Each row is a point on a landscape with many valleys, with its height.
From any point a ball rolls to the lowest of the 2 points nearest to it. It stops when none of these is lower. Distance is the straight distance between rows; heights are no part of it.
kuge height 6.85: -14  -48  3  23  -20  -20  25  -18  -25  39  -27  11  36  0  -11  68  32  19  -9  13  -31  -3  -25  -48  23  36  -40  4  29  -14  -4  -38  27  8  11  -7  44  -25  -66  17  14  6  -27  -45  -30  35  -24  14  -1
digiv height 6.14: 18  5  -10  -12  -3  8  -13  -10  -5  22  16  -22  -18  -9  -1  18  22  9  -11  -16  -7  9  58  8  32  56  8  -5  -38  -38  -11  27  15  16  -30  13  -4  -48  25  -6  27  -4  44  -43  -83  26  -41  8  4
val height 6.88: 7  33  -26  -56  1  -20  -18  -38  -29  16  2  -20  -35  -34  41  19  -11  11  -7  0  40  -3  69  14  17  9  21  -19  -46  -19  -20  7  -33  -17  -14  58  3  -7  43  5  2  -8  49  -73  -28  30  -49  24  45
fanov height 2.38: 39  28  19  -16  -37  1  -1  -16  17  -42  9  26  -20  30  9  33  -6  -54  47  -3  19  -33  30  30  -12  -28  21  21  -4  31  6  -14  -29  -69  -11  29  7  38  38  17  -36  -20  64  27  32  -4  14  4  17
neze height 2.91: -5  -36  46  16  19  4  7  4  11  24  -6  -7  0  -15  -3  7  5  -20  13  -3  -9  20  -6  -4  1  18  -45  30  8  -13  -58  1  17  40  -5  -4  -10  -55  -82  33  -6  30  -39  -30  40  7  15  36  -37
Tek height 7.35: -20  6  -18  11  3  67  19  4  -32  7  35  -16  -22  -13  -36  -12  23  15  16  -12  -11  -15  41  5  19  61  -6  -10  -5  -73  -65  19  13  -24  -51  -29  -63  -50  -6  -21  49  -20  4  -26  -26  43  -43  -13  -29
bes height 6.57: -33  -8  1  2  8  29  -5  -22  11  -8  20  -9  8  -3  -12  -57  -7  13  10  11  5  18  -17  -12  -35  5  1  15  9  7  -61  -9  -17  -28  -9  -3  -19  -11  -28  -32  -13  15  -7  29  46  -12  18  -1  -10
sobaf height 5.80: 12  22  -11  -25  43  -15  -6  -8  26  -2  -21  -24  -27  -13  69  -60  -50  5  -14  -29  33  22  36  37  -19  -36  12  1  -25  24  3  62  -16  68  8  34  -8  13  7  10  -7  54  43  8  49  -47  26  24  -12
favi height 3.65: -33  5  -12  5  35  -2  -1  23  6  -20  -45  -22  7  -27  8  -88  -35  33  -52  -39  7  20  8  36  -10  -32  -20  -17  -12  15  -15  39  -15  67  18  -15  -44  -5  -24  -3  -2  -3  -21  5  -1  -32  16  -14  -33
Sebig height 3.63: 0  3  -11  -19  47  23  -4  12  -3  -22  4  -42  -43  -41  17  -53  -39  22  -25  -59  -2  -2  44  45  10  -2  -23  -19  -53  -21  -31  38  -13  37  12  10  -68  -43  4  -20  16  0  -10  -11  -28  -12  -6  -6  -28
pizud height 4.56: -6  47  -32  -51  0  -31  -15  -32  -37  -1  -31  -3  23  -13  36  -9  -15  1  -8  17  44  -15  17  0  -1  -18  15  -7  13  27  -16  -5  -58  -47  -26  55  14  42  -4  3  -17  -11  42  -34  50  1  -17  19  43
feri height 4.54: -17  25  -32  -11  25  -5  1  10  -3  18  -14  4  30  21  33  -62  -18  25  -18  27  18  49  -10  -7  -9  -5  11  -63  28  18  -8  34  -36  27  5  19  -23  -3  -25  -1  2  14  -5  -41  34  9  6  -1  -3
talu height 5.00: 2  -31  8  40  7  -5  5  61  -6  -22  -26  -3  2  -7  -2  -21  -2  -8  -46  -59  -26  -17  5  15  -9  -39  -45  40  -11  -5  40  26  41  55  36  -12  -17  -18  -17  13  -12  -11  -6  28  -29  -39  26  4  -30
Nure height 6.24: -25  -13  14  -22  34  9  -2  -45  27  15  24  -14  -6  -25  28  -36  -20  15  22  8  27  21  -16  -4  -30  11  3  9  -12  11  -59  3  -27  -22  -4  28  5  4  -33  -22  -6  45  -4  -1  87  -12  29  24  -2
fegol height 3.73: 49  1  18  49  16  30  33  65  39  21  40  0  -32  40  -17  -14  27  -14  26  11  -19  18  14  30  -15  -2  -1  16  18  -13  21  58  23  51  2  -20  -49  -41  -18  8  -7  16  -16  52  -17  -14  55  12  -22
pepi height 5.50: -8  -1  17  -44  13  -29  8  -41  -3  18  -3  10  -1  -11  46  8  -10  9  29  25  23  -11  -38  3  -12  -7  -8  -13  -8  15  11  -18  -41  -45  11  27  36  43  -25  -18  -20  43  -22  -16  65  1  15  34  30
Boli height 6.59: 1  24  -50  -46  23  -26  2  -29  -32  19  -2  -14  -1  -27  44  2  8  54  -27  3  25  14  27  2  12  6  21  -53  -22  -25  9  0  -31  -20  6  52  4  -15  29  -33  25  3  31  -59  -33  38  -29  -9  36
tipe height 4.72: -29  0  13  -14  37  -26  -3  22  -29  -12  -44  -13  6  -43  7  -34  -30  17  -39  -45  2  -30  -33  17  -3  -30  -53  -33  3  17  -15  -11  -24  40  16  -10  -46  -12  -59  3  12  -6  -67  -32  27  -16  2  12  -28
fubeg height 6.90: 14  -3  -2  -18  9  11  0  -44  42  -36  37  18  -61  -39  12  21  -20  -20  21  -60  -8  -26  3  27  -1  -20  -9  10  -55  12  25  -35  5  -65  22  28  26  37  61  -15  1  11  2  40  27  0  8  -8  -9
Fetun height 5.60: 12  -33  1  38  -24  11  -9  35  25  -50  -4  22  -20  -13  -31  36  0  -61  -21  -59  -35  -27  8  18  -9  -21  -21  56  7  3  54  -5  59  1  21  0  17  18  41  31  6  -20  23  63  -3  -35  3  -24  -33
berip height 6.23: 4  -2  -5  21  -30  -14  17  27  -34  -6  -20  9  39  5  -29  8  16  21  -27  -3  -27  -22  -14  -28  0  -1  -12  29  30  5  36  -34  43  -23  6  -30  20  20  -2  -23  3  -38  -14  21  -45  4  -9  -43  0
Led height 5.31: 20  -49  16  8  -18  1  9  -60  55  33  57  7  -25  -2  -14  101  34  -25  48  -7  -26  -13  -45  -23  38  40  13  -15  -35  -10  56  -47  20  -31  42  -4  89  27  22  18  14  12  -42  22  -25  15  -4  -9  21
seser height 6.68: 6  -34  25  -25  1  4  -3  -48  44  -22  32  11  -53  -24  27  41  -15  -19  39  -25  -1  -24  -32  13  1  -13  -8  12  -51  20  49  -34  9  -44  41  7  69  48  37  -7  -15  39  -11  52  45  -20  3  4  8
tef height 6.43: 10  -40  37  -6  14  -17  3  -19  29  -1  14  9  -15  -24  20  24  -5  0  10  -14  -5  -10  -27  1  -16  -1  -23  8  -29  16  33  -28  2  -10  40  -2  41  27  -4  -6  -8  40  -13  26  22  -15  24  17  -11
pon height 5.56: -24  -10  -30  28  -26  23  22  -11  -21  36  16  8  33  26  -18  27  39  30  8  54  -22  17  -47  -37  20  30  20  -11  40  -59  11  -34  13  -51  -10  -38  12  -15  -4  -30  24  -21  -5  -4  -40  46  -11  -3  17
fad height 6.32: 1  26  4  -31  5  -36  -18  19  -35  28  -29  10  2  -1  5  46  -4  -12  16  17  17  -2  1  -4  13  3  0  -37  1  -4  3  4  -36  10  -17  29  -23  -30  -16  30  -2  -22  -2  -54  -23  33  -35  38  18
rapo height 5.61: 10  -36  -7  49  -33  21  16  -25  8  25  23  -1  11  29  -35  27  37  25  12  15  -49  6  -48  -51  19  26  12  14  10  -22  32  -39  55  -14  32  -62  75  21  7  -27  0  -12  -37  38  -50  8  -10  -24  16
ral height 6.16: 1  0  -28  19  -17  55  -4  -17  -15  6  53  13  -20  24  -41  0  27  31  37  18  -25  -25  -51  -25  16  22  27  -20  12  -33  49  -34  12  -73  8  -68  31  20  54  -64  6  -39  -45  51  -33  13  -11  -45  39
Lum height 5.67: 2  -41  15  -29  20  -22  4  -64  30  27  10  -23  0  -39  23  33  22  32  -8  1  8  26  39  -19  17  32  1  -2  -43  -15  -8  -38  7  -18  22  28  65  3  23  -13  5  54  14  -32  -5  18  -3  25  7
kos height 4.31: 5  18  -24  36  -18  16  13  27  22  -39  17  -17  8  42  -19  -75  13  36  4  66  -2  25  -1  9  -21  -41  41  0  39  11  25  29  0  22  -4  -42  12  37  30  -40  -4  14  10  79  2  -32  24  -36  20
leli height 4.94: -7  0  -29  22  34  41  24  -11  59  23  36  -4  5  56  22  -68  5  16  5  48  8  91  -1  -15  -12  9  36  -32  19  6  -12  56  3  44  19  -33  -18  -20  -6  -10  23  57  14  -4  8  7  43  -3  -13
gakim height 5.91: 17  -35  6  -2  4  -10  -6  -40  25  18  16  -28  -4  -29  -1  38  24  20  -6  -7  9  29  54  -18  17  44  6  11  -25  -24  -10  -13  22  14  8  10  34  -26  14  0  14  31  41  -35  -49  20  -14  14  7
loti height 3.67: 10  -27  30  -1  -39  -7  -6  -30  12  9  11  25  -1  20  -13  76  13  -26  49  27  8  -11  -61  -31  8  1  2  -3  -2  33  44  -43  2  -33  31  -15  72  57  2  18  -29  4  -23  29  16  -7  11  6  18
Tubiv height 5.26: -28  -18  -42  24  -27  31  1  -59  11  38  26  -3  34  6  -2  22  39  30  -1  49  1  30  -32  -42  35  31  38  -16  27  -77  -24  -54  7  -64  -9  -35  25  -3  30  -49  27  7  27  -9  -38  39  -23  12  37
der height 4.80: -4  8  -17  36  -28  -9  17  29  10  2  -6  -9  42  37  -18  -58  25  42  -8  50  -12  28  -36  -14  -16  -26  30  -1  43  21  48  10  12  23  16  -44  28  32  14  -30  -6  -1  -9  48  -28  -29  16  -40  28
mukav height 5.06: -7  22  -8  -57  8  -25  12  -55  -24  10  -19  -9  0  -23  71  1  -6  13  6  25  40  -24  -4  -1  0  -24  11  -11  -12  11  15  -31  -52  -84  6  57  36  59  10  -17  -12  13  8  -28  46  10  -8  13  49
ven height 6.60: -12  -10  -2  -37  13  -54  -8  -12  -24  65  -29  -4  20  -22  21  49  13  13  -6  47  28  20  4  -9  25  18  -1  -46  2  -10  12  4  -33  22  -2  41  26  -31  -32  27  13  28  0  -81  -18  43  -20  44  25
med height 6.18: 4  50  -37  -8  26  0  0  -7  10  -39  -27  -26  -32  10  41  -91  -38  14  -30  -3  27  -2  33  35  -29  -66  14  1  -9  31  3  63  -30  44  -21  25  -44  21  13  -13  -14  19  35  29  43  -40  33  -4  -14
zeg height 2.33: -18  4  1  -8  20  8  -23  18  -28  -61  -13  12  -17  -55  -15  -10  -42  2  -34  -82  -21  -63  9  19  15  -31  -53  6  -18  0  -3  -38  17  -37  3  3  -40  0  22  -5  20  -46  -29  0  5  1  -24  -37  -35
zoz height 5.04: -3  6  25  -40  45  -47  -22  8  -8  13  -30  6  -5  -19  42  -11  -34  -18  16  -3  34  -4  -11  20  -12  -22  -11  -29  -17  17  -28  37  -32  53  -7  46  -28  -9  -34  35  -26  39  -24  -40  79  -6  17  66  0
rupo height 5.33: -3  -35  18  -38  19  -13  15  -69  21  34  28  -16  2  -28  46  44  8  39  13  12  5  13  -12  -20  15  18  10  -15  -44  -7  40  -39  -10  -26  47  14  89  36  17  -27  -5  50  -27  -5  -1  0  3  28  39
tib height 4.10: 6  -11  13  -7  47  3  -7  12  21  -7  20  -34  -41  -30  30  -44  -34  2  -15  -56  4  18  36  48  0  -13  -23  10  -50  -7  -20  44  4  75  20  -4  -47  -46  -13  -3  -2  32  -3  4  -3  -30  27  19  -26
buk height 5.05: -9  47  -24  -17  11  -23  -15  25  -25  20  -47  22  59  51  24  -37  -23  -6  -43  39  19  29  -1  -11  1  -17  31  -44  29  41  -14  36  -46  61  -22  29  -1  23  -21  21  -12  3  36  -48  53  -12  -15  8  13
niraz height 4.53: -20  -43  7  -3  -42  -13  0  -72  3  10  -3  9  30  -19  -13  73  19  0  9  -1  4  -3  -8  -52  27  25  25  8  0  -6  -4  -96  34  -64  9  -12  90  60  45  2  8  -1  5  -19  -23  9  -39  -17  30
Kon height 6.02: 38  21  -5  -11  3  -40  -11  22  -14  28  -4  2  -7  11  3  71  18  -10  -9  -6  1  -30  27  3  18  16  13  -30  -23  -26  46  4  -12  18  0  40  -2  -32  7  50  12  -36  6  -53  -85  31  -29  33  17
figil height 4.98: -3  -38  12  -22  -6  -5  -11  -70  26  23  30  -5  -16  -16  16  72  16  16  35  13  13  -1  -35  -35  24  23  26  -17  -32  -6  53  -65  8  -47  44  -12  110  53  34  -19  -8  36  -20  12  -21  -2  -16  -2  34
Zut height 7.10: 3  6  1  -22  -4  2  -1  -14  18  -29  22  24  -42  -34  -6  47  -12  -29  18  -67  -5  -35  27  31  13  -6  -5  -4  -40  1  16  -42  -2  -65  3  33  -11  19  55  16  6  -27  -3  9  -2  21  -9  -24  -14
Dib height 5.22: 8  33  -17  11  -3  3  0  52  -50  5  -8  3  7  9  -32  8  16  4  -13  5  -17  -39  13  2  5  2  -6  5  22  -31  2  12  9  1  -20  -11  -37  -33  -1  2  16  -61  -8  -21  -50  29  -37  -27  -4
dedub height 4.57: 9  -21  41  -27  68  -17  -1  -3  26  16  13  -22  -28  -22  39  -12  -34  -16  9  -21  15  22  13  38  -4  -4  -31  -2  -36  5  -26  41  -7  64  14  25  -22  -30  -30  18  -8  53  -16  -31  40  -17  34  51  -21
Mak height 4.18: 18  -16  25  47  9  40  22  36  48  6  39  -7  -18  26  -9  -52  3  -7  30  13  0  35  12  13  -30  -6  -3  45  16  4  -7  47  28  49  4  -37  -46  -33  -25  -3  -13  44  -3  72  13  -35  51  5  -38
bepa height 3.72: -27  23  -17  56  -18  21  14  35  22  -41  -12  -24  29  28  -35  -107  -4  33  -21  35  -7  38  22  15  -25  -56  32  12  34  31  15  49  -12  42  -4  -34  -8  32  16  -18  -1  12  1  56  4  -48  36  -55  -15
Limod height 3.87: -9  18  21  4  -32  11  -26  1  -24  -34  -17  1  23  26  -35  3  -5  -36  20  9  12  -13  26  -16  -27  6  26  44  34  13  -60  -7  -9  -40  -47  9  -23  -3  -4  17  -28  -35  51  17  33  1  -14  5  7
somov height 5.86: -6  -24  22  12  -29  1  3  2  22  -31  5  31  -16  -8  -28  64  13  -76  22  -51  -20  -26  0  22  4  -19  -18  37  5  16  11  -29  33  -37  8  8  20  19  28  48  -8  -24  4  32  17  -9  -4  -30  -37
Guga height 5.32: 9  -33  14  21  -2  2  -3  44  -11  -38  -28  14  -17  -14  -20  22  -11  -56  -41  -76  -42  -37  10  14  3  -28  -39  49  -18  -3  45  12  54  57  30  6  -4  -10  13  50  3  -30  8  18  -20  -22  -7  10  -42
saf height 6.47: 6  7  -29  -7  -16  25  9  -39  -7  -2  52  18  -28  -1  -12  21  16  11  37  -7  -20  -14  -23  -13  20  13  16  -23  -25  -11  39  -51  -7  -91  3  -11  22  30  58  -52  10  -39  -17  23  -30  26  -12  -37  34
rasog height 5.93: -18  -35  -19  45  -32  -12  41  4  -38  31  -19  -4  41  23  -15  -8  29  46  -23  6  -44  9  -50  -46  13  7  -10  14  38  5  22  -27  46  6  33  -54  54  30  -21  -28  20  -19  -40  23  -48  -16  -5  -34  15
punav height 4.40: -20  24  -8  9  -19  15  -6  23  -35  -7  -9  13  35  29  -33  -7  17  -14  7  45  10  8  -1  -12  -16  22  14  22  47  -12  -46  7  -16  -37  -39  -12  -30  -21  -23  -6  -12  -29  24  0  20  20  -8  -1  7
koti height 6.15: -3  -33  38  13  -7  2  -7  -12  17  -20  12  15  -9  -16  -18  37  -10  -41  24  -35  -14  -7  -16  -7  -10  4  -29  30  -8  11  -11  -42  11  -34  14  -2  11  -3  -25  5  -16  3  -20  22  35  2  12  -3  -34
Suvo height 3.11: 33  36  11  24  15  26  14  67  10  5  26  -18  -43  38  -17  -27  9  -19  10  17  -8  5  39  37  -11  -11  14  5  16  -24  7  82  1  67  -20  -20  -76  -44  14  7  -9  -7  -9  23  -43  -6  39  4  -15
sereb height 4.65: -20  -32  5  26  15  -3  19  50  -23  -3  -44  -14  -6  -15  -7  -40  -12  8  -56  -63  -42  4  15  26  6  -19  -50  15  -14  -21  6  29  35  87  42  -22  -29  -39  -57  36  8  -25  -43  4  -40  -32  2  10  -30
gen height 3.97: -35  30  -28  -28  -12  -5  -15  -34  -36  1  -21  -20  38  8  15  -15  -11  3  -21  42  32  16  31  -16  4  8  50  9  17  7  -59  -1  -43  -31  -35  50  16  9  -12  -5  -4  -10  62  -29  63  -8  -30  6  40
nak height 5.24: 1  -21  -33  39  -23  14  12  2  3  28  23  -16  34  39  -19  -22  46  50  0  50  -22  26  -45  -35  5  9  51  -15  30  -18  54  -10  26  0  25  -73  57  22  25  -41  -6  -11  -18  52  -64  -9  4  -29  44
Tafi height 4.50: -27  -20  -17  -26  46  1  8  -18  2  19  2  -25  -4  -37  22  -45  -8  49  -12  -20  2  48  13  10  18  23  -28  -45  -34  -27  -54  19  -6  46  18  5  -24  -59  -36  -9  42  33  -25  -54  -20  29  -8  -11  -17
kavu height 4.95: 18  8  10  41  -15  -4  -2  43  5  -7  -8  1  18  40  -22  -24  14  -7  5  23  -4  13  3  -2  -27  -7  12  30  24  13  9  23  11  36  -5  -16  -11  -7  -10  -8  -22  1  14  39  3  -24  15  -11  -9
fepum height 4.97: 15  4  27  12  -11  -1  6  35  -10  40  -7  26  -8  28  -17  36  28  -40  42  32  4  4  -26  -3  -7  15  -13  -6  33  -8  -20  9  -16  16  -29  8  -34  -45  -71  47  -25  8  -20  -27  30  42  12  54  -12
lunav height 4.89: -17  -7  9  -49  36  -4  -5  -11  -16  13  -5  -39  -44  -52  13  -15  -38  8  -6  -18  9  0  30  18  19  19  -37  -38  -40  -27  -72  23  -31  29  -13  19  -35  -67  -34  4  35  16  -14  -69  -1  25  -37  25  -15
lozu height 4.06: -35  -15  -13  -15  33  -6  18  -15  9  35  -5  4  28  -11  22  -37  -6  42  -11  6  -3  64  -21  -4  -7  9  -12  -43  3  0  -24  10  -13  33  27  5  -3  -22  -36  -11  15  27  -26  -30  15  16  11  1  2
Zasat height 3.15: 43  5  31  5  -38  -5  6  5  14  -16  9  53  -12  37  -8  58  17  -44  55  26  1  -34  -78  5  -12  -13  -7  -5  4  31  73  -22  -9  -38  16  -10  28  50  -2  18  -28  -16  -27  54  22  0  23  -8  11
rel height 4.25: -12  -15  16  -1  23  -23  3  33  -18  0  -32  -19  1  -32  1  -27  -19  19  -34  -41  -17  3  3  16  0  -9  -41  -10  -11  -10  -22  6  11  60  19  -7  -31  -37  -52  5  4  -13  -37  -16  -20  -6  0  2  -32
lib height 2.29: 7  32  13  -7  16  22  -4  64  3  -9  2  -35  -45  28  -1  -48  -28  -28  -13  5  -9  -6  32  46  -5  -5  14  -3  -22  -10  -18  89  -8  88  -19  -9  -90  -41  26  4  12  -26  -6  -7  -43  -13  -4  14  -8
rif height 5.29: 15  19  1  25  -6  6  -1  73  -15  -1  -44  2  25  41  -26  -30  5  -22  -14  26  -17  8  16  11  -16  7  5  36  38  -2  -13  45  11  65  -33  -12  -29  -26  -27  20  -20  -28  3  8  -12  -12  -3  -1  -22
lubar height 6.79: 52  2  5  18  -41  -27  12  28  2  -22  -16  39  30  18  -27  89  29  -46  -5  -3  -13  -34  -11  -17  0  -12  7  34  22  30  68  -29  35  -14  15  -2  49  46  26  48  -21  -34  19  20  -38  -13  -9  -23  4
sefun height 5.77: 48  2  -4  12  -9  -11  9  3  7  25  26  15  -4  10  -15  74  46  1  -1  -19  -21  -25  24  -5  34  34  7  -15  -21  -17  52  -25  10  -19  17  16  23  -14  26  21  19  -23  8  -22  -75  26  -8  -11  -1
sose height 3.18: -24  40  -40  -22  -6  20  -29  -19  -7  3  -9  -10  17  46  20  -33  -21  -18  -20  58  25  43  32  -17  -3  15  56  -19  24  8  -74  52  -32  17  -41  35  -14  -22  -2  9  -5  5  65  -36  65  1  -19  20  8
nole height 7.17: -7  0  5  24  -2  60  3  10  8  3  34  -21  -11  0  -31  -8  22  -6  26  -3  -16  3  28  -10  -7  49  2  23  15  -49  -61  9  19  -32  -35  -29  -45  -41  -6  -18  16  -8  18  7  -3  33  1  -3  -31
Zerab height 3.54: -23  -41  15  3  21  -7  6  -23  16  37  20  -4  16  -5  15  -12  0  16  11  10  -7  36  -47  -15  -12  16  -26  1  2  -1  -29  -15  13  23  17  -11  12  -21  -63  -8  15  48  -42  -10  33  7  17  17  -10
Nenur height 5.85: -2  -1  -13  37  -34  41  21  -11  -2  22  53  25  8  29  -41  39  52  8  30  20  -37  -18  -40  -29  26  46  16  -25  18  -58  34  -43  25  -83  -1  -40  7  3  22  -37  24  -39  -39  16  -40  44  -13  -31  12
Zesuf height 6.69: -18  -28  12  13  -42  -15  8  -12  -32  7  -28  11  41  -3  -27  36  19  -9  -12  3  -16  -7  -15  -42  10  30  -23  34  26  3  -32  -51  25  -24  -1  -11  31  -6  -45  16  0  -15  -9  -25  4  23  -26  -3  -7
tev height 6.99: 29  3  11  -14  -35  -28  -6  -1  -8  -16  -19  26  22  -7  -17  87  12  -39  -3  -13  3  -16  19  -12  17  -4  2  22  3  36  31  -40  6  -38  1  21  47  39  39  37  -19  -22  33  -11  -30  -8  -23  -12  4
sivo height 5.59: 16  30  -11  -2  12  -25  -8  51  -28  -23  -31  -7  4  4  -11  -11  -16  14  -35  -28  -14  -41  14  8  6  -37  -8  2  3  -4  37  8  3  23  -8  -12  -42  0  12  6  -5  -52  -18  -12  -50  -1  -20  -16  -7
tuf height 7.21: 13  -2  8  -22  -9  -20  -19  -23  8  -15  7  9  -29  -25  -2  70  -1  -37  11  -45  4  -11  56  11  29  8  -5  16  -35  14  9  -35  -4  -33  2  43  26  12  53  38  -11  -11  25  -28  -32  19  -23  0  -6
fef height 6.31: 21  31  -25  -4  -12  -44  5  9  -37  -20  -36  30  35  -11  9  4  -1  41  -48  -17  -5  -40  -33  -9  5  -38  -20  -8  9  35  76  -30  20  -27  8  -25  39  65  38  -28  15  -33  4  10  -48  -20  6  -48  31
Vizat height 2.95: -24  17  -16  38  7  9  2  46  16  -37  -42  -11  16  1  -8  -102  -17  22  -37  -11  1  6  12  46  -19  -68  -10  2  18  25  25  42  -12  66  -3  -25  -46  19  -4  5  -8  0  -17  38  5  -60  39  -27  -23
mog height 3.45: 1  -24  30  15  1  15  -13  -4  37  14  3  -4  19  19  -13  -16  17  -21  30  19  9  40  -5  -21  -19  34  -1  35  21  -4  -73  11  19  25  -23  -8  -14  -39  -58  31  -17  41  10  2  53  -13  24  27  -24
Tivaz height 4.58: 16  -23  31  32  -7  15  0  15  41  -11  18  3  -14  23  -12  -20  9  -11  30  14  0  19  -19  8  -31  2  -8  34  5  24  -3  10  22  18  7  -18  -9  -2  -15  -8  -17  31  6  64  25  -31  34  20  -20
kis height 4.86: -4  27  -10  32  -15  26  17  45  -35  9  -4  9  15  33  -42  6  35  1  -1  36  -20  -8  -10  -3  -9  16  5  5  57  -34  2  16  -1  -14  -30  -22  -45  -40  -23  -1  9  -37  -14  5  -23  47  -4  -13  -3
devim height 5.49: -16  35  -19  -15  -7  -44  -20  32  -62  6  -54  12  58  12  -16  -18  -19  5  -37  28  14  -3  -25  -9  -1  -11  2  -27  42  28  -11  8  -38  34  -36  5  -19  4  -34  18  -3  -32  4  -45  22  3  -35  -8  20
bena height 6.56: 44  20  5  6  -37  -40  -2  16  -1  -39  -18  37  29  9  -2  49  6  -6  -29  2  5  -49  -32  -13  6  -32  2  10  20  42  88  -31  32  -28  3  -27  56  77  44  10  -2  -35  23  34  -29  -28  0  -43  30
bobig height 0.60: -48  -27  26  -10  14  -1  -35  -19  -21  -59  -40  0  20  -68  2  -14  -51  -5  -56  -86  -14  -57  16  -1  2  -16  -45  41  -23  30  -33  -41  24  -24  -4  14  22  25  -8  5  18  -4  16  -9  53  -44  -14  -14  -23
Gop height 5.65: 1  37  -15  18  -17  -19  -8  74  -48  -18  -53  7  45  29  -27  -34  -11  -12  -35  25  -3  -15  -8  2  -3  -27  -12  0  47  23  3  31  -24  49  -41  -23  -47  6  -18  20  -16  -38  -17  -7  7  -10  0  -19  -5
Gem height 2.47: 37  -3  21  11  -22  15  3  8  37  -15  29  49  -39  27  1  26  -5  -12  65  16  8  -34  -59  15  -24  -41  2  1  -17  33  86  6  -3  -18  9  -8  21  51  14  -11  -29  18  -11  85  24  -25  31  4  11
Nul height 5.55: 20  -24  19  10  -1  -25  19  -30  35  16  46  13  -17  -15  2  81  27  -4  16  -29  -29  -10  -13  -6  23  28  -8  -12  -37  7  52  -39  15  -28  38  22  49  4  21  10  21  9  -26  3  -42  20  12  -14  -8
seger height 6.34: -9  22  -42  -27  -2  0  -5  -8  -32  15  2  -9  3  -16  1  10  18  51  -30  11  7  12  61  0  28  37  30  -43  -28  -45  -2  8  4  -5  -23  32  -14  -36  51  -15  47  -17  56  -56  -82  33  -55  -17  27
zisi height 4.47: 2  10  22  5  7  5  -15  46  7  20  -2  25  -8  26  4  -13  -16  -46  35  18  20  21  -19  15  -29  4  -1  -5  24  14  -47  46  -17  40  -41  16  -62  -38  -52  37  -22  17  -19  -18  59  -6  25  52  -13
mubed height 6.89: -39  -5  -12  33  -1  53  8  -1  10  -2  31  -9  9  6  -48  -40  8  18  12  23  -9  9  -33  -10  -20  26  -4  12  25  -31  -61  -6  0  -40  -21  -35  -35  -29  -26  -47  12  -3  -27  35  8  24  10  -11  -14
des height 3.01: 3  14  2  -15  30  22  -20  21  -14  -48  6  -13  -46  -49  -12  -23  -39  -2  -21  -73  -8  -35  35  30  3  -17  -32  7  -37  -9  -13  6  5  -15  -3  10  -67  -15  22  -14  3  -26  0  -3  -7  0  0  -9  -45
lek height 4.62: 19  -7  1  35  22  35  25  4  72  20  70  -20  -35  33  13  -50  8  6  26  24  15  69  1  5  -14  15  23  -3  2  -11  -11  62  14  38  -1  -32  -45  -30  2  -11  11  61  11  30  -5  0  46  -6  -9
Davo height 1.61: -33  -16  13  -11  5  8  -8  -15  -12  -50  -8  13  -2  -53  -11  -7  -38  2  -15  -62  -7  -51  -5  0  -3  -11  -48  19  -11  19  -36  -57  12  -70  -2  1  1  11  8  -17  20  -27  -18  5  31  -1  -5  -35  -30
bube height 1.52: 39  13  16  -7  -20  -1  -4  -10  30  -42  9  39  -44  9  15  41  -7  -40  41  -15  16  -38  -12  27  -23  -40  -11  6  -26  26  51  -9  -20  -41  6  12  -3  47  33  23  -25  5  29  38  33  -22  35  8  -3
Madav height 5.19: -3  20  6  -34  44  -31  -11  15  -27  18  -25  -5  -6  -31  35  -19  -28  12  1  -11  27  -13  -30  14  -8  -27  -30  -66  -9  6  -11  9  -47  29  11  26  -44  -33  -42  10  2  9  -59  -40  30  15  -8  32  -2
Zozu height 3.13: 13  10  13  0  -36  18  -12  -12  10  -50  8  17  6  25  -28  16  11  -37  42  14  9  -22  37  -4  -12  -10  33  42  9  24  -19  -35  0  -77  -27  -6  5  32  46  8  -30  -28  74  47  27  -3  0  -14  18
pesas height 4.11: -11  -36  29  0  -48  -31  -6  -38  -3  19  -10  8  44  3  0  71  24  -10  15  32  21  0  -33  -52  16  21  14  17  16  39  14  -66  13  -34  26  -11  89  66  -3  11  -22  16  6  -2  14  -13  -15  2  33
Tof height 5.89: -22  -35  41  -31  26  -20  4  -39  13  32  0  -1  15  -24  35  -5  -8  -1  24  32  31  17  -21  -1  -23  7  -17  2  -12  23  -34  -4  -15  -5  16  31  24  17  -46  4  -18  72  -33  -23  101  -14  33  51  10
zafam height 5.44: 7  21  2  -26  25  -15  -18  8  14  12  -27  1  -1  9  43  -50  -34  -17  -2  10  36  21  11  22  -31  -13  12  -9  -3  29  -20  57  -33  70  -24  42  -32  3  -12  21  -26  35  23  -19  66  -33  10  43  -8
Rivuz height 4.90: -17  -41  -14  13  -25  15  0  -80  4  36  28  4  13  -23  -11  53  32  24  14  10  -29  9  -29  -53  40  39  25  -22  2  -48  1  -82  37  -60  9  -35  72  21  38  -35  22  7  -11  -9  -55  35  -26  -6  27
dobi height 2.39: -21  43  -35  -22  -2  48  -17  -7  -3  -9  21  -30  -17  37  22  -43  -29  -17  -9  40  27  37  53  9  -10  16  43  -10  13  -8  -71  71  -34  21  -41  6  -46  -47  17  -6  5  -1  48  -24  24  7  -10  4  6
kuv height 7.16: 17  54  -38  -53  7  -27  -18  -19  -31  4  -18  -21  -29  -6  64  -15  -27  -3  -14  16  37  3  56  24  4  -18  40  -23  -28  -10  -24  40  -53  11  -22  68  -16  -9  33  -1  -7  -11  53  -50  3  9  -18  27  43
segig height 1.21: -5  55  -25  -28  14  30  -9  29  -15  -23  -4  -30  -29  19  4  -66  -37  -6  -21  17  2  11  49  29  -1  -3  25  -25  -1  -4  -45  77  -34  47  -37  7  -82  -32  29  -17  17  -24  12  -19  -19  0  -16  -3  -7
Zeda height 5.99: 19  45  -33  6  4  -35  2  39  -28  -30  -53  -8  26  -11  8  -36  -5  45  -54  -14  11  -40  -12  16  3  -59  -15  -8  18  18  74  0  -3  15  1  -21  -14  45  33  -14  0  -41  -3  -1  -45  -25  12  -39  23
bep height 3.96: 3  9  21  2  8  27  -14  19  13  4  12  -13  -20  20  -6  -39  -24  -39  14  15  17  33  20  11  -15  21  8  27  18  6  -74  63  -2  47  -33  -2  -51  -49  -38  15  -11  29  14  4  44  -14  25  29  -22
duru height 6.48: -12  -20  7  23  -37  13  4  -18  -7  -11  -1  17  26  -5  -44  15  19  2  2  -9  -23  -16  -11  -40  1  15  0  34  27  -5  -24  -63  44  -53  -2  -21  29  22  10  -13  9  -31  -1  15  -20  10  -31  -32  -19

Two balls start at each pair of points below. Name the first point that both come to, or write none.
bes / Zesuf -> none
rif / berip -> none
tuf / saf -> bube
val / Dib -> none
Nenur / mubed -> none

For each start below, name the point where the ball stops.
ral -> bube
ven -> figil
nole -> segig
Gop -> segig
